Each row is a point on a landscape with many valleys, with its height.
From any point a ball rolls to the lowest of the 5 points nearest to it. It stops when none of these is lower. Distance is the straight distance between rows; heights are no part of it.
zisu: [113 122 117 122  93  93 116 111 143 111 145 141 140 125 165  95 109 164
  97 167 100 142  98 128 109 138 125 146  93  89 170  89 153 145 147 102
 112  80 126  98 174 126 132  96  92 137 130 150 119 115 108 124 132 140]  (h 60.7)
Lov: [134 136 143  89 145 100 121 170 120 156 111 137  74 144 159 162 152  31
  94 107 150 149 156 125 120 109 124  90 205 112 102 247 155 102 109 158
 180 143 144 111  56 157 162 175 191 158  87 224 154 183 139 184 127 150]  (h 34.0)
nug: [136 155 169 116  99  94 138 104 130 161 113 158  94 139 159 173 128 113
 116 120 146 154  75  99  71 109 126 163 118 104 104 172 102 178 149 162
 131 135 173 133  81 138 116 101 150 113 105 152 127 139 114 122 138 183]  (h 27.7)
zor: [152  88 101 180 151 178 145 134 146  65 137  70 145 100  98 103 124 157
  93 141 139  76 160 126 175 125 162  79 113 167 161 161 145  71  96  86
 119 130 100 111 142 116 105  98  78  84 149  95 114 142 191 128 143   4]  (h 50.2)
tores: [138  81 127 198  74  99 121  91 136 112 118 159 138 104  49  35 104 151
 137 136 108 165 148 173 154 179 159 139  69 154 146  47 137 167  82 133
 101 119 107 150 228  81 136 163  45 145 148  77 115  73 108  91  85 108]  (h 34.4)
non: [113 138  98 140 164 188 168 160 125 104 108 115 135 101  81 129 151 129
 163 132 150  92 158 100 157 124 127 110 115 154 113 141  99 122 115 129
 127 187 102 162 133 115  99 119 102 128 121  70  91 147 174 123 150  96]  (h 50.1)
kar: [ 93 157 139 156 180 162 145 136 125 151 141 113 134 161 135 175 147  95
 159 106 146 102 153  98 124 117 124 100 168 137 113 133 127  87 123 135
 126 129 110 137  91 116 131 154 164 108 134  86 147 105 149 140 137 127]  (h 59.6)
Laf: [140  90 121 153 209 175 123 119 165  94 132  90 152 122 113 120 130 132
  94 138 123  71 162 125 161 108 150  67 136 129 160 200 164  33  95  98
 184  86 105 152 141 135 143 120  88 131 157  94 127  95 206 178 112  28]  (h 56.5)
Bulu: [118 171 124 129 145 161 114 140 130 140 145 135 129 125  94 157 137 115
 171  75 114 143  96  98 112 144 138 136 136 132 144  42  77 139 137 137
  91 136 163 151 113  95 142 109 183 158 155  84 114  87  76 127 133 175]  (h 32.9)
kofu: [167 103 141 136  72 106 108 107 135 135 130 164 121 105 113  83  92 140
 164 105 124 184 106 156 118 145 141 175  94 116 122  52  90 186 136 162
 125 119 133 127 158 109 114 143 128 132 146  99 146  86  89  95  94 160]  (h 24.0)
guban: [124 119 151 148 131 108 192 134  94 171 123 110  95 135 139 163 147  84
 141 119 134 116 103 101 134 101 130 119 183 130  99 188 104 104 115 151
 130 180 169 166  44 131 130 140 187 130 103 147 122 172 156 129 145 136]  (h 33.9)
gide: [136 152 139  82 114  65  99 110 150 126 127 144 113 137 179 128 129 137
  97 155 122 143 111 129 100 129  90 147  92 107 132 132 165 180 131 109
 146 121 138  93 146 182  98 102  98 120 105 200 120 157 125 127 130 156]  (h 32.7)
Guzov: [123 157 139 163  94 127  96  90 121 119 169 158 121 107  58  75 131 150
 161  76 110 158 129 161 125 159 167 171  98 133  95  23  68 171 104 124
 112  90 146 147 154  71 150 151 117 166 141  56 147  46  80  98 102  99]  (h 33.6)
mone: [156 128 126 127  79 113 124 151 149 123 114 104 124 154 131 141 133 108
 110 163 143 134 125 118 106 108  92 116 146 116 117 202 147 154 150 123
 128 131 109  52  91 156  91 124 124 123 109 189 113 180 141 122 147 124]  (h 29.4)
Zul: [122 157 154 158 141 156 136 103 130 130 127 107 136 132 113 159 142 131
 150 123 125  89 136 112 110 146 154 124 136 131 145  91 148  95 115 112
 100 114 134 165 108  86 120 133 148 126 167  62 140 102 129 152 142  98]  (h 76.9)
muvu: [109 101 110 135 100 147 104  94 134 133 139 139 145 123  97  63 125 165
 173 109  86 136 165 139 166 168 193 145 102 138 186  12 129 163 112 101
 104  82 123 129 175  73 156 111 114 137 178  88 152  65  99 118 124 100]  (h 47.3)
duno: [ 76 140 122 116 214 177 123 152 107 101 121  97 151 123 153 139 161 137
 123 157 137 103 174 110 152 112 126  99 124 148 127 172 135  88 107 103
 160 141  97 135 127 128 143 114 128 140 122 111 123 109 164 155 130  88]  (h 65.4)
rilar: [133 142 169 200 144 144 130 140 102 134 134  94 138 158 126 199 128 138
 131  99 131  85 117 121  78 112 116 117 164 115 105 171 124  55 116 123
  99 106 152 162  79  98  99 140 144  86 128  69 114 130 149 140 154  86]  (h 53.0)
Nurev: [138  66  74 159  64 105 148 111 164 118 126 167 150 102  94  46  77 185
  75 158  98 161 119 156 156 151 136 145  97 143 176  53 150 124 107  94
 102  79 122 118 236 103 179 103  48  94 158 145 108 131 111  88 139 116]  (h 68.1)
Neve: [127 152  91  74 125 114 116  88 117 126 132 161 139 126 149  86 125 141
 143 121 130 163 144 156 120 155 148 155 119 124 162  38  94 167 145 110
 109  92 141 108 169 137 127 127 125 138 134 141 136  73  92 112 113 156]  (h 47.5)
pag: [177 111 147 147  74 113 137 145 133 145 116  93  90 169 120 160 128 104
 124 107 140 145 109 122 111 106 107 120 185 114 122 217 143 103 166 132
 116 116 138  69  78 161 104 137 175 137 117 165 123 177 150 150 139 116]  (h 40.0)
sezet: [138 106  86  78 112 105 124  87 128 139 146 195 118 118 161  61 117 111
 156 130 154 183 130 174 150 155 115 160  79 107 120  78 106 188 121 131
 132 169 101 138 156 166 122 136 114 142 116 175 105 126  76 112  95 188]  (h 37.0)
lotu: [113 191 102 102 146 140  98 101  99 116 160 160 134 141 130 120 109 134
 172  64 123 153 100 154 103 179 145 161 111 123 128  24  52 173 141 122
 102 131 167 150 154 139 152 136 166 136 139 126 157  78  71 146  71 181]  (h 38.7)
posut: [132 133 100  71 109  87 121 109 145 126 136 152 140 145 179  78 102 175
  69 162  92 137  99 129 122 121 129 127 109 104 165  86 194 125 170  90
 115  70 115  69 153 151 145  80 103 110 136 188 157 131  89 127 130 129]  (h 78.7)
ledor: [141 165 158 120  95  82 128  94 126 120 141 160 109 110 108 133 106 125
 134  86 109 172  75 150  58 119 124 193  73  92  82 111  75 185 170 133
 123  77 172 146 134 124 133 121 130 148 121  96 129  79  80 116  96 177]  (h 19.4)
Fab: [125 128 121 122 145 166 152 149 147 157 134  87 119 128  90 135 140 102
 173 112 134  95 143 114 154 130 144 114 161 141 130 155 111 122 148 136
 131 159 125 147 101 121 138 138 159 126 154 102 135 129 135 116 137 131]  (h 45.7)
goses: [115 163 101 100 146 147 122 128  86 143 164 134 134 121  96 139 125 128
 204  86 100 139 156 154 177 175 129 138 127 156 129   9 102 175 108 147
 121 174 144 149 155 116 164 141 158 137 138 134 129  86  73  94 109 165]  (h 45.9)
Niv: [105 165 139 129 198 141 144 168 109 158 112 112 138 144 147 206 144  93
 156  98 137 120 125  82  93 109 106  99 180 108  88 196 135  65 115 156
 153 119 141 134  92 136 144 184 200 153  93 129 146 139 130 156 124 126]  (h 65.1)
sunar: [130 111 117 115 185 128  95 152 130 111 124 123 130 138 179 172 111 104
  85 162 135 114 156 128 113  86  72 100 166 122 103 197 175  72 120 124
 197 115  87 107 107 151 145 144 144 159  88 149 149 148 157 153 114  84]  (h 53.5)
masig: [122 133 137  97 137 116 106 144 109 127  96 105 112 173 181 192 126 101
 122 139 139 109 131  94  96  84 113 108 167  95  96 189 181  93 153 130
 153 104 120  87 100 146 110 143 147 115 101 152 169 167 124 157 135 126]  (h 65.2)
kuvo: [145 123 205 156  96 123 146 144  99 152 126 120 103 121 108 176 161 114
 114 106 126 143  98 114 105 119 103 154 138 116 104 167 104 138 141 149
 103 154 170 134  75 122  86 126 149 119 127 126 107 165 143 117 156 162]  (h 22.9)
ror: [130 112 114 151 149 137 117 153 155  87 138  75 154 139 140 157 115 139
  76 156 142  87 152 125 124  77 100  89 142 127 126 184 180  34 108 105
 146  98 102 109 124 137  99 126  80 123 122 133 130 148 178 158 141  53]  (h 53.2)
Terir: [159  78  75 108  87  96 119 110 140 131 127 167 146 146 142  35  87 176
 159 161 123 180 135 158 151 156 112 167  85 118 151  55 150 153 128 118
  92 114 109  94 194 137 137 137  93 122 120 172 114 141  98  98 113 149]  (h 48.3)
tukub: [122 145 120  74 115 101 112  96 111 101 141 168 129 116 136 105 136 135
 140 125 126 158  93 162 104 151 105 175 104 114 131  55  93 177 127 122
 128 121 150 146 137 150 128 127 131 151 112 150 113  97  66 129  97 186]  (h 32.6)
Demag: [156 117  78 142 116 135  89 202 160 106 117  86 120 133 140 155 128  93
  56 153 148 116 178 153 158 111  95  82 141 149 133 225 154 116 144 105
 199 141 102  84 113 170 163 144  81 173  82 212 103 212 203 133 158  70]  (h 76.1)
feb: [134 118  85  89 106  81 127  92 152 132 131 172 145 120 171  40 116 163
 124 129 116 149 125 161 150 149 115 157  84 113 152  52 143 154 137 125
 119 116 134 112 173 159 132 125  85 124 102 159 106 135  99 116 132 174]  (h 46.0)
Veb: [134 142 129  73 151 103 110 142 135 116  98 157 107 134 171 167 155  97
  93 150 163 140 145 104 142 141 124 114 136 111 112 193 159 153 120 154
 164 167 143 121  61 177 135 136 168 148 111 206 153 168 106 167 119 176]  (h 14.4)
bup: [174  99 157 199  71 134 124 157 143 109 107  95 126 127  94 165 145 121
 106 127 139  95 136 123 125 126 148 102 140 133 130 190 124 100 159 119
 114 111 108  95 110 139  89 129 115  98 134 131 100 169 192 151 124  62]  (h 34.1)
Tugof: [164 138 170 166  52  99 105 123 131 119 136 109 136 130 111 157 104 127
  87 142 107 118 101 100  89 115 114 133 121 129 119 179 163 130 162 128
  90  91 128  83 132 132  95 116 106  95 132 148 117 179 157 113 146 116]  (h 27.5)
pul: [ 98 152 127  90 225 150 127 159 112 145 118 109 118 129 157 199 136  61
 144 107 143 114 145 146 121  91 134  81 201 128  68 230 140  47 119 163
 178 132 110 153  89 141 162 185 206 165  93 130 149 144 140 180  88 123]  (h 66.0)
gen: [171 128 123  99  78  82  89  94 118 144 151 176  81 120 155  93 126  98
 128 108 142 223  92 183 117 116 162 188 125  72 110 112  80 208 155 170
 122 165 174 138  81 194 129 113 170 112 114 180 173 102  75 123  92 204]  (h 32.2)
Ter: [141 102 143 149  74 128 152 138 120 149 127 133 104 107 107 129 148 121
 146 122 149 147  88 116 138 131 104 153 119 143  96 120  96 163 130 156
 111 180 138 152  99 106 117 103 124 112 127  98 108 146 139  85 147 166]  (h 26.0)
rab: [115 101 123 118 131 109 122 143 143 110 125 101 166 163 164 133 132 165
  73 165 125  99 126 134 114 117 104 110 117 132 141 156 171  97 129 101
 134 105 101  77 137 146 132  88  87 124 112 148 125 149 148 108 146 100]  (h 64.8)
Lila: [118 118 125 157 131 155 118 143 136 120 124  82 137 137 136 177 134 129
  95 120 149  77 141 103 125 113 138  96 157 122 127 181 171  75 130 104
 143  87 106  94 101 129  90 148 139 104 169 104 133 133 148 144 131  63]  (h 61.4)
Raben: [ 83 162 120  90 169 137 141 161  95 149 128 128 122 144 149 134 146  81
 178 111 143 123 122  94 134 132 113 131 139 138 106 124  91 140 116 154
 110 210 132 167  91 137 139 131 178 149 123 125 138 127 112 126 122 178]  (h 38.1)
Sofin: [141  98  80  79 131 120 137 138 147 129 115 121 154 129 131  83 103 150
 155 161  97 117 151 146 198 144 127 130 108 134 177  80 157 117 146 107
 125 105 121  59 175 126 147 101 103  98 137 168 141 149 119 129 141 108]  (h 66.2)
vozik: [141 106 129 152  79 138 155 130 125 128 105 137 130 141 125 152 136 125
 115 159 159 103 125 118 121 123  93 115 126 130 139 166 145 129 135 136
 107 162 122 115 115 125  86 126  97 122 129 132  92 164 163 115 147 106]  (h 12.1)
rosen: [185 103 128 133  35 110 101  80 139 119 142 134 143 105 114  53  88 161
 100 132  98 153 120 137 129 123 167 156  99  89 159  82 142 162 161 123
 100  79 123  64 172  95 116  86 128 123 158 119 166  68  86 125 106 123]  (h 61.5)
Zazo: [122 145 140 130 163 150 164 166 115 162 133 123 108 134 106 153 175 103
 162 102 128 118 103 114 148 117 136 111 185 116 100 134 100 102 149 149
 123 173 137 183  79 115 131 147 189 137 118 115 127 160 100 132 154 159]  (h 12.8)
vuz: [123 132 169 128 157  97 123 137 111 177 118 156  89 171 171 200 157  78
  98 129 138 131 120 117  96  93 104 116 166 112  69 220 151 115  88 166
 184 138 143 118  58 188 134 164 177 151  64 184 154 188 162 172 137 137]  (h 26.7)
godub: [ 96 125 117 100 168 133 124 151 127 121 127 102 103 158 165 189 136  80
  97 138 148 117 161 122 137  93  90 118 144 130  95 206 128 103 128 134
 164 137 121 111  91 150 142 144 147 145  87 156 139 152 179 150 121 122]  (h 41.7)
dod: [106 167 132  82 166 105 123 129  83 140 108 131 109 156 177 173 137 118
 121 128 116 139 106 104  86 126 108 138 118 119 132 127 113 149 127 140
 130 128 133 124 118 164 115 139 172 144 113 149 160 121 110 127 106 168]  (h 33.0)
gimu: [125 139 162 144 162 146 137 141 103 125 122 125 126 134 155 194 162 123
 113 112 126 118 133  91 114 118  97 112 154 140 110 169 111  85 112 157
 126 146 125 149 102 142 104 125 155 146 108 106  95 136 160 135 146 118]  (h 25.5)
Nez: [144 152 190 173 120 106 128 112  93 161 103 145 112 163 142 202 116 135
  99 131 116 140 110 134  78  98  98 119 159 120  83 208 137 105 129 153
 143 120 151 143  58 147 105 116 173 129  90 134 112 174 152 135 156 130]  (h 14.0)
Dipur: [123 131 127 129  87 128 152 145 125 155 106 124 117 137 140 128 141 105
 146 137 140 117 109 127 135 125 113 146 135 138 132 139 112 157 155 137
 127 169 124 137  99 137 116 118 114 141 121 156 123 159 129 114 137 160]  (h 26.3)
nebu: [121 168 169 168 101 127 129 111 122 116 146 156  97  95  95 177 131 105
 141  92 108 155  94 121  84 131 120 172  97 144  89  77  83 154 126 133
 104 131 161 185 126  87 122 134 137 135 136  71  98  89 108  97 105 157]  (h 22.1)
bubuk: [116 123 132 166 130 158 133 106 127 117 119 119 148 104  69 114 137 154
 138 136 128  77 140 119 170 143 170 122 103 158 148  78 151 131 111 108
 126 153 131 144 148  67  96 130  80 110 152  79 122 112 139 112 152  82]  (h 66.7)
gakir: [150 148 153 129  81 122  83 109 125 133 158 146 125 116 113  77  84 139
 146  75 116 191  87 138 103 127 151 172 117 108 117  57  81 182 140 148
 115 102 159 133 172 114 142 140 141 156 149  93 149  34  61 110  99 171]  (h 26.6)
deri: [141 115 111  42 121 103 116 153 130 131 123 153 125 125 172  95 114 106
 156 143 152 153 158 143 151 146 106 127 131 102 137 165 139 180 124 149
 137 176 130  97 109 163 136 117 138 131 115 197 140 141 112 129 130 182]  (h 32.4)
fezil: [139 103 132 166  62 122 122 157 152  94 113 100 147 109  86 112 132 153
  98 154 136 102 119 137 132 149 135 111 112 159 169 133 140 133 143 118
 119 141 108  89 163 105  97 116  64  99 134 121 112 169 147 101 149  80]  (h 30.6)
tefe: [151  80 139 187 128 176 141 159 126 115 118  82 117  88  82 127 142 128
 119 134 154  71 157 120 152 144 134 104 131 143 122 168 106 120 123 128
 110 153  92 130 143 127  75 129  83 101 156  78 107 163 186 117 147  44]  (h 45.6)
Zov: [156 174 127  81 116 100  77 110 115 127 153 190 118 122 157 110  95 141
 120 103 122 185  97 145  57 134 146 192 115  90 128  82  84 195 151 140
 116  97 171 114 124 176 131 130 163 148 109 164 169  69  74 137  86 189]  (h 25.0)
femi: [129 109 137 145  86 148 132 107 129 136 125 124 143 108  88 107 122 128
 155 114 118 113 131 122 156 167 186 116 123 140 154  92 136 159 130 111
  99 123 138 116 157  71 106 127 114 107 180  66 150 120 122 129 143  85]  (h 62.7)
vago: [105 143 162 147 128 114 142 108 121 122 118 126 130 168 146 181 135 131
 100 134 130 104 120  96  99 104 107 146 127 105 109 160 134 109 138 126
 129 110 131 129 104 141 101 117 144 126 112 110 114 119 133 121 142 127]  (h 34.7)
Bofo: [ 91 184 149 196 128 162 123 101 125 132 158 121 123 111  87 152 137 133
 153  65  96 137 110 142 100 178 174 142 102 161 114  23  86 173  97 130
  91 116 156 176 134  49 163 142 121 137 150  67 126  93 110 123 131 134]  (h 27.4)
pipo: [140 104 145 171  78 140 122 134 136  86 148  98 148 114 120 149 120 164
  44 156 124  91 130 107 119 109 130 105 119 148 142 170 158 102 119 115
 121 108 116 103 141 119  83 105  70  75 163 112 114 133 172 137 140  64]  (h 48.2)
gil: [160 132 130 109  95  82 108 121 142 164 101 164  75 131 166 102 162  91
 105 136 151 156 110 132 126 158 110 149 114 110 124 193 119 177 115 185
 133 177 156 150  60 174 118  88 133 128 114 226 128 196 118 133 136 191]  (h 25.8)
fav: [113 126 129  84 202 146 163 185 136 154 129 118 107 118 123 154 156  59
 164 117 152 135 147 119 149 120 128 106 171 122  85 200 113  89 144 156
 148 201 122 160  88 132 171 154 174 142 101 151 153 129 129 140 123 172]  (h 44.2)
Mir: [152 154 129 100  98  71  95  83 141 126 154 175 121 113 128 104 100 160
  80 135 125 190  68 151  67 121 120 179  83  89 112 117 114 182 173 125
 123  57 165  96 161 142 126 111 107 148 138 120 127  91  80 121  91 172]  (h 9.5)
gav: [121 141 137 147 100 139 127 109 121 151 148 128 120 113  80 137 133 114
 194  85 100 153 110 152 145 177 182 130 121 137 130  23 101 192 133 134
 100 137 144 164 152  74 128 137 143 134 152  88 158  70  95  95 135 154]  (h 36.2)
ver: [130 153 105  97 126 110 118  94 112 152 114 145 105 130 162 129 139 124
 110 111 144 158 100 120 106 132 137 176 118 116 128 125 115 195 155 143
 113 137 155 136 105 141 115 101 152 116 118 149 144 135  79 110 128 189]  (h 31.9)
Ruze: [125 165 168 148 168 108 189 166  77 192 119 114  82 168 128 194 128 122
 138  73 125 148  88 113  89  99 116 123 200 108  80 211 129  60 107 159
 138 154 194 163  49 155 171 153 233 141  87 169 153 209 131 144 135 180]  (h 43.9)
Fuso: [112  99 151 179 123 163 147 109 148 107 129  91 154 120  86 120 145 156
 100 133 141  80 129 116 141 135 155  91 106 145 168 122 142 111 111 122
 103 118 113 131 142 105  92 115  78  93 179  80 129 140 159 131 127  54]  (h 57.6)
miv: [107 117 124  88 174 131 120 161 126 127 123  89 130 145 169 150 130 117
 125 160 134 100 161 121 122  97 101  95 170 112 124 205 167  70 134 102
 156  73  90 101 112 146 144 175 162 139 118 155 171 154 138 163 118  87]  (h 70.1)
Kelon: [100 127 101  97 144 141 122  82 125 102 110 127 169 125 159  89 112 182
 100 157 117 117 141 115 137 135 158 126 114 145 168  66 141  86 123  83
 135  82 132 140 174 116 143  97 102 114 134 119 123  87 120 121 125 130]  (h 66.5)
baze: [116 106 139 185  92 110 112  65 142  97 127 153 145  87  90  36 102 171
  99 133 116 140 132 142 143 187 187 147  67 170 165  28 145 153  70 100
 115  87 140 128 205  43 131 133  67 149 187  70 110  72 126 123 125  90]  (h 5.6)
sak: [139  88 113 122 176 165 131 162 111 116 129  81 156 124 139 143 121 119
 105 156 141 103 166 107 150 102 121  72 140 140 140 183 158  70 136  90
 176 114  81 120 139 135 114 152 132 159 123 125 118 128 169 165 131  46]  (h 62.9)
fep: [136 117 170 185 186 171 186 158 118 136 146  95  96 125  91 164 178 133
 167 101 137  91 139 110 166 104 141  96 171 158  82 138  81 112 120 157
 122 189 129 222  60 106 142 132 123 132 134  90  94 153 188 143 173 104]  (h 39.0)
div: [156 112 152 151 109 103  96 169 140 120 144 108 136 174 139 197 117 113
  75 156 137 105 146 126 100  96 100 101 161 119 108 206 193  49 136 114
 136  92 111  66 117 146 119 154 114 127 126 140 134 172 154 164 138  63]  (h 10.2)
rafam: [106 137  83  88 160 142 140 113 102 135 128 149 167 131 119  94 112 130
 203 120 119 144 152 127 154 152 143 126 112 137 173  45 125 153 131 120
 127 135 136 138 151 122 150 121 138 164 130 127 121  94  93 131 124 145]  (h 57.0)
ven: [142 140 187 213 148 135 180 161 101 159 135 108 116 125  99 178 145 131
 136  85 108 108 103 112 107 106 116 129 152 132  62 148  95  82  99 176
  99 175 163 227  74 122 138 114 161 117 111  84 103 166 173 119 161 139]  (h 33.4)
Dap: [160 131 157 115 113 126 155 152 110 160 129 124  98 148 128 165 142  96
 156 120 146 139 123 115 110  99 141 128 192 112 126 203 102 113 136 156
 136 147 160 108  55 147 166 143 202 118 107 173 156 145 111 147 137 162]  (h 44.8)
lun: [139 165 152 121  99 105  98 101 117 163 162 194 106 126 117 143 109 123
 142  80 120 178  75 140  56 113 143 181 127 110 113  80  82 180 173 170
 106 106 177 120 146 141 152 128 183 119 125 112 142  85  72 105 102 189]  (h 23.4)
vesom: [105 140 105 126 165 128 154  90 132  98 108 155 165 107 140  83 134 158
 137 140 117 145 140 129 141 129 107 165  69 175 161  43 103 125  97 117
 119 108 136 168 180 135 137 112  84 154 110 101 116  97 118 106 112 143]  (h 49.3)
Vosun: [115 116 100  64 121 122 128 125 132 107 115 136 152 156 149 121 127 121
  99 181 124 101 147 125 133 130 110 107 123 115 136 162 170 132 172 104
 152  93  90  67 118 143 138 113 130 125 121 196 162 155 124 141 139 137]  (h 57.3)
tasa: [ 94 182 117 134 221 179 137 182 137 137 139 123 141 142 147 177 159 118
 168 108 133 104 151 110 119 112 133  98 158 142  88 166 117  61 101 136
 148 149 103 199 107 123 162 154 194 160 109  79 148 124 150 150 132 120]  (h 76.2)
Pedan: [137  96 146 140  97 159 129 138 145 136 118  94 127 142 107 117 130 117
 137 123 130  86 140 129 134 134 143 104 153 119 128 159 145 124 149 138
 108 102 114  93 112 107 106 133 119  89 177 110 122 138 132 137 118  79]  (h 52.6)
Tedub: [103 182 134  83 174  83 108 140 111 129 120 149 126 136 186 183 144 123
  90 165 145 124 140 125 110 141  92 129 116 122  94 153 117 149 103 145
 166 161 113 141 110 187 122 126 143 131  90 178 136 166 123 162 128 183]  (h 23.8)
rik: [114 168 162 190 194 179 174 183 142 165 182 102 120 148  89 215 150 120
 181  85 107 114 109 108 134 132 149  82 183 149  93 127 115  55 113 155
  95 137 129 196  92 114 173 158 204 125 129  81 121 155 133 139 175 127]  (h 57.2)
Veg: [128  57  65 153 109 112 133 105 140 122  93 143 162 108 103  54 101 186
 136 149 102 146 125 169 188 158 134 136  92 170 176  56 180 110  91 108
 116 136  93 121 235 126 155 140  62 128 107 157  96 147 111  93 144 122]  (h 57.9)
pel: [ 91 136 143 163 203 172 122 145 129 115 130  94 153 140 132 168 150 151
 132  88 121  86 167 113 140 114 144  69 145 149 125 150 113  64  82 126
 128 133  96 146 127 127 116 117 110 133 135  75 124 103 177 148 142  64]  (h 70.6)
pofup: [161 136 155 119  74  92 122  82 136 135 130 164  81 120 118  84  99 111
 118 101 141 197  78 163 102  94 120 188 115  78 109 134  65 214 134 162
 120 151 176 135 109 165  99 127 120 125 124 142 157 110 114  83 100 182]  (h 35.0)
zole: [ 99 119 140 162  82 102 110  90 138 109 147 144 131  91  81  76 121 128
 150 109 116 158 125 178 129 139 135 170  82 144 110  45  79 175 121 130
 118 123 136 159 200  75 130 158  69 162 130  63 126  84 101  97  95 115]  (h 29.9)
Lav: [111  89 104 175 109  87 141 103 159  84  99 133 145  90  93  45  99 181
  73 137  93 129 128 142 139 157 150 136 110 156 176  44 169 117 100  80
 101  63 115 141 207  77 147 107  36  99 165 108  91  92 142 115 127 113]  (h 51.7)
beku: [ 97 112 108 103 173 158 153 130  97 155 113 104 177 117 127 130 148 113
 171 135 147 106 147 124 156 139 124 115 140 132 155 126 131 113 130 140
 122 167  81 134 132 127 115 137 144 124 117 103 113 120 143 138 119 140]  (h 57.5)
nidi: [183 121 136  99  68 108 110 130 128 149 151 167 111 136 139  76  99 131
 145 147 132 170 119 150 101 119 127 156 126  90 135 128 134 180 160 124
 129 139 130  91 125 159 119 107 149 108 132 164 143 109  77  89 137 161]  (h 41.6)
vid: [ 76 148 152  91 212 154 116 173  92 148 141 124 119 148 197 183 140 105
 142 151 126 126 149 104 116  90  94  85 170 123  73 201 147  68  93 145
 180 154 133 152  73 157 138 177 189 142  80 142 152 135 162 164 105 152]  (h 43.8)
rego: [126  84  98 104 145 140 141 176 147  84  98  91 138 115 112 114 138  99
 119 154 137  92 161 128 167 104 120 111 138 134 131 179 140 102 134  94
 151 167 111 103 132 135 144 123 100 116 101 149 105 175 169 127 126 108]  (h 72.8)
rudu: [ 98  84  67 136 156 141 144 142 129  92 102  90 159 111 134 107 117 171
 102 162 127  94 157 141 181 105 118  96 119 155 189 139 173  64 135  94
 149 119  89 100 160 128 158 108  74 103 123 155 116 137 146 136 156  95]  (h 70.0)
Vup: [147 113 112  83  99 129 114 106 120 145 142 147 137 135 131  72 114 138
 150 138 115 159 104 123 126 130 133 146 132 107 154  56 117 169 146 124
 116  87 120  84 153 127 114 107 128 113 167 140 145 100  96 111 122 137]  (h 58.0)
rasan: [140 104 112 127  41 107 114 140 154 108 132 136 131 114 113  70  68 162
  86 159 102 143 111 145 109 129 113 125 106 122 166 111 159 145 146 107
 100  88 113  73 184 108 106  97  82 103 157 143 106 129 128 117 121 118]  (h 55.2)
savi: [114 105 125 132 146 169 148 103 133 103 124  74 159 151  88 123 119 142
 131 133 128  62 152 121 168 147 205  87 118 148 164 103 176 103 110  78
 129 102 116 123 126  94 129 115 119  91 191  86 139  97 158 154 137  76]  (h 69.5)
Zevob: [114 155 168 205 146 144 183 137 129 146 145 118 100 108  64 156 168 128
 164  92  99 107  92 111 136 135 139 144 134 161  87  79  75 147 130 165
  73 166 137 221 107  87 125 101 143 125 134  83 110 131 116 114 162 164]  (h 27.3)
mon: [ 89 135 107  73 197 159 145 136 130 111 108 113 141 145 152 122 130 105
 170 142 122  72 188 123 178 103 109 101 118 157 170 137 143  96 140 116
 163 145  97 124 139 111 145 142 138 134 127 119 122 102 146 126 120 125]  (h 65.7)
dono: [157 129  93  79  95  99 117 148 175 138 131 162 134 135 159  42 102 179
 133 162 135 145 135 148 163 165  86 159 107 120 161 131 161 179 127 130
 136 142 129  72 160 171 154 120  75 111 111 211 124 208 118 105 156 153]  (h 57.7)
Ravaf: [ 93 124  81  89 150 127 151  87 129 129 105 149 153 112 142  81 107 141
 160 163 140 141 162 121 164 133 112 152  80 145 169  51 110 161 109 113
 132 172 116 163 169 148 131 135 105 145 126 147 100 125 127 119 117 144]  (h 45.0)
kez: [133 116 141 148  62 137 118 124 156 110 120 133 128 122 124 128 131 135
 128 123 130 135 114 106 121 136 144 133 126 136 129 141 134 159 146 133
 107 107 127 114 135 104 106 102 115 120 135 131  99 115  98 113 154 120]  (h 33.7)
puv: [180 112 138 161   7  86  89 109 157 145 135 172 120 107 102  65  96 133
 119 136  97 180  91 169 111 135 116 160  99  85 125 151 137 202 156 129
 101 128 111  73 189 118  95 112 120  99 150 139 136  93 101  73 122 140]  (h 51.0)
Dem: [103 142 101  66 167  97 130  98 124 103 126 163 153 115 191 107 135 140
 119 154 134 140 133 130 115 140  95 132  85 152 143  98 131 155 118 117
 131 134 113 126 131 151 123 117 101 156 111 142 118 132 111 122 128 185]  (h 40.3)
pidiz: [151 149 101  40 119  72  72 109 137 129 144 198  95 122 184 101 125 128
 132 149 141 177 113 154 138 168 150 168 107  93 153 111 121 197 131 135
 135 131 133 123 128 190 126 118 132 143 119 192 142 147  81 140 110 192]  (h 41.5)
vub: [161  90  88 132 169 169 134 150 167 100 132  60 117 113  78 139 135 113
 144 150 154  80 189 135 177 134 155  80 146 135 156 183 150  79 137  68
 178 127  97 125 143 106 154 153 114 119 162  73 118 132 169 145  97  40]  (h 56.1)
sobud: [133 130 115  87 104 143 131 118 123 144 124 151 141 130 133  72 107 133
 158 149 138 141 112 132 149 148 114 145 108 135 157  61 123 159 128 116
 124 112 120 105 169 129 129 121 102 142 144 121 115 102  97 109 114 147]  (h 53.7)
suzo: [112 139 116 143 215 183 134 149 111 130 131  90 137 141 124 174 139 111
 136 122 120  91 177 100 135 105 119  76 189 135  79 193 125  43 131 142
 162 117 101 160 117 140 134 147 147 127 112  80 133 118 179 160 102  59]  (h 75.0)
lib: [108 140 113 131 210 185 156 173 112 143 128  99 109 108 134 167 173  94
 132 118 160 102 169 127 168 100  98 108 151 150  60 200  96 101 104 160
 185 224 140 192  87 159 149 146 124 158  88 129 112 149 212 161 130 147]  (h 56.2)
Bub: [116 111 138 138 116 137 124  72 145  98 121 117 156 123 131  91 121 162
 107 152 122 122 109 118 125 140 159 126 114 122 168  50 156 108 136  95
 105  88 134 108 175  64 140 105 107 108 177 104 123  82 117 117 134 111]  (h 73.9)
Vuso: [105 127 153 172 122 129 123 100 124  91 113 114 143  94 104 126 139 170
 100 137 124  98 113 115 122 130 130 139  84 159 166  99 115 138 101 101
 123 100 128 163 143  67  99 131  90  98 168  67 108  89 126 107 141 102]  (h 71.9)

For each start below, name the point where the ball stops.
Sofin: Mir
Kelon: Mir
zisu: Mir
Veg: Mir
vub: vozik
Vuso: vozik

Call two points neighbours if one is among the 5 nearest of the other. Go from one point of each pair to the other, from neighbour to neighbour, staying as low as possible. Name the highest point that can't be avoided.
vozik and Veb: Dipur
vozik and Nez: Ter
Nez and baze: zole
